Points on a hilly landscape, in no order, each with its height.
From any point a ball rolls to the lowest of the 4 points nearest to it. It stops when none of these is lower. Distance is the straight distance between rows; heights are no part of it.
vifa height 641: [ 23 -19  11  -9  31  -5 -14  42  -3]
vil height 227: [-14 -20  28   0   9  14   4 -17  12]
kaba height 347: [ 13  18  -4  -6 -12 -10 -15  28 -28]
lum height 210: [-31 -16  20   5  10  20   5 -31  16]
laki height 231: [ -9  13 -11  -7  -9   4  -9  -1  -9]
dodi height 548: [ 22 -28  45   4  14  -3   7  24   5]
Lef height 89: [  7  -8  40  20 -28   3  28 -31  12]
surot height 193: [-36  16 -18  13 -13  21  -5 -19   1]
nuver height 842: [ 10 -23  10 -16  34  -1 -13  23   5]
subop height 454: [ 23  11  12  -1 -11  -8  -6  34 -23]
Tubi height 109: [-14  16  14  25 -42  13  14 -27  -3]
vob height 213: [-33 -27  16   2  20  19   1 -30  24]
diru height 359: [ -9   6 -19 -15  10   0 -14   3  -6]
Bofi height 91: [ -2   0  29  25 -34   8  25 -30   8]
Tar height 343: [ -8   9 -43 -18  18  -8 -16   4  -2]
bif height 106: [ -1  -5  26   9 -14   8   8 -18   0]
mavo height 248: [-28  16 -38  -5   6   7 -11 -15   3]
fudo height 699: [  2 -10 -30 -25  39  -9 -15  10   6]
soku height 139: [ -4  22  -4   0 -25   2  -4   2 -19]
lus height 575: [-23  -3 -56 -17  37  -8  -7 -18  20]
sedin height 513: [-10  -2 -27 -17  22  -2 -14   2   5]
zivos height 202: [ 32 -14  46  12 -16  -7  19  15  -1]
fut height 268: [-38  21 -49   5   0  12  -9 -18   2]
sotu height 664: [  2 -16  24  -8  13   4  -2   4   1]
Lotev height 450: [ 16  15   8  -1 -20  -6  -4  20 -24]
bel height 649: [-16  -9 -14 -15  27   5 -11 -11  12]
soge height 462: [ 10   6   5  -6  -1  -5 -10  22 -16]
kis height 662: [-38   1 -47  -4  25   9  -3 -27  21]
fori height 178: [ -8  18   8   6 -28   8  -1 -10 -14]
Boku height 360: [ 38 -10  38  13  -5  -8   7  36 -11]
Tatu height 470: [ 19  -4 -13 -13  31 -11 -19  42 -10]
Gidub height 421: [  7  14 -15 -15   3  -8 -14  22 -17]
tek height 73: [ 29  -6  44  17 -28  -8  30 -12   8]
bipav height 154: [ 34   0  37  13 -28  -9  18   6  -5]
kup height 306: [ 63  -4  40  25 -41 -22  38  19  10]
dodes height 633: [ 19 -16  33   0   4  -2   2  12  -5]
ves height 563: [ 16  -8  12  -6  13  -7 -12  37 -12]
budi height 94: [-10 -18  39  17 -12  14  17 -29  12]
narug height 255: [ -1  28 -20 -11 -17  -6 -17  17 -26]
koni height 467: [ 18   6  -7 -10   8  -7 -15  41 -21]
Lokas height 597: [ 16  -5  25  -1  -5  -3   0  12 -10]
rufak height 208: [-39   5 -21   7   3  19  -5 -23  11]
Zoduk height 102: [ 23   8  35  22 -48  -5  31 -20   2]
dupop height 101: [ 27 -15  49  13 -16  -7  25  -6   7]
sali height 538: [ 23   6  25   5 -19  -6   4  19 -19]
Zovir height 716: [ 11 -17  18 -11  19  -2 -10  23  -7]
fesi height 204: [-36  29 -19  20 -28  24  -2 -18  -8]
Gim height 324: [ 64 -15  50  27 -20 -19  30  24   7]
mov height 104: [  5  -2 -14 -17  18  -5 -13  21  -6]
luvip height 648: [-28 -10 -38 -15  34   2  -6 -23  20]
Suti height 540: [ 21 -15 -39 -18  55 -22 -18  44   9]
Fes height 241: [ 47   3  40  19 -33 -15  24  18  -6]
Bon height 93: [-18  -6  26  22 -18  19  16 -33   8]
nugim height 205: [-30  33 -29   9 -25  15 -11 -11 -13]
zepe height 203: [-30  -4   5   7   1  18   0 -27   9]
depit height 624: [  5 -27  37  -4  20   2   3   3   7]
bezi height 492: [-11   0 -54 -21  32 -11  -9  -5  11]
Lega height 117: [-13  -4   2  -5   2   6  -8  -9  -1]
Monag height 661: [-36  11 -68  -4  20   4  -6 -22  16]
zumap height 215: [-25  20 -23  -1  -6   8 -11 -12  -8]
Muni height 144: [ -3  -4 -60 -22  39 -21  -4  -6  14]
molav height 434: [  2   0 -49 -25  32 -17 -14  11   4]
nagu height 298: [-22   4 -27  -9  10   7 -11 -12   4]
Mez height 282: [-19  19 -48 -13   4  -3 -16  -5   1]
Nusun height 149: [  9   5  26   7 -28   0  10  -7  -9]
zoki height 647: [-28   6 -52  -8  20   2  -8 -20  12]
Gura height 119: [ 16   6  32  33 -53   0  41 -36  17]

For each start below, name the point where the ball stops.
Bofi | tek
vifa | mov
sali | tek
Bon | tek
kis | Muni
dodes | tek
luvip | Muni

Write out the way that a ball takes from each point below.
nuver | ves, soge, kaba
sotu | Lokas, soge, kaba
fori | Tubi, Bofi, Lef, tek
Boku | zivos, dupop, tek
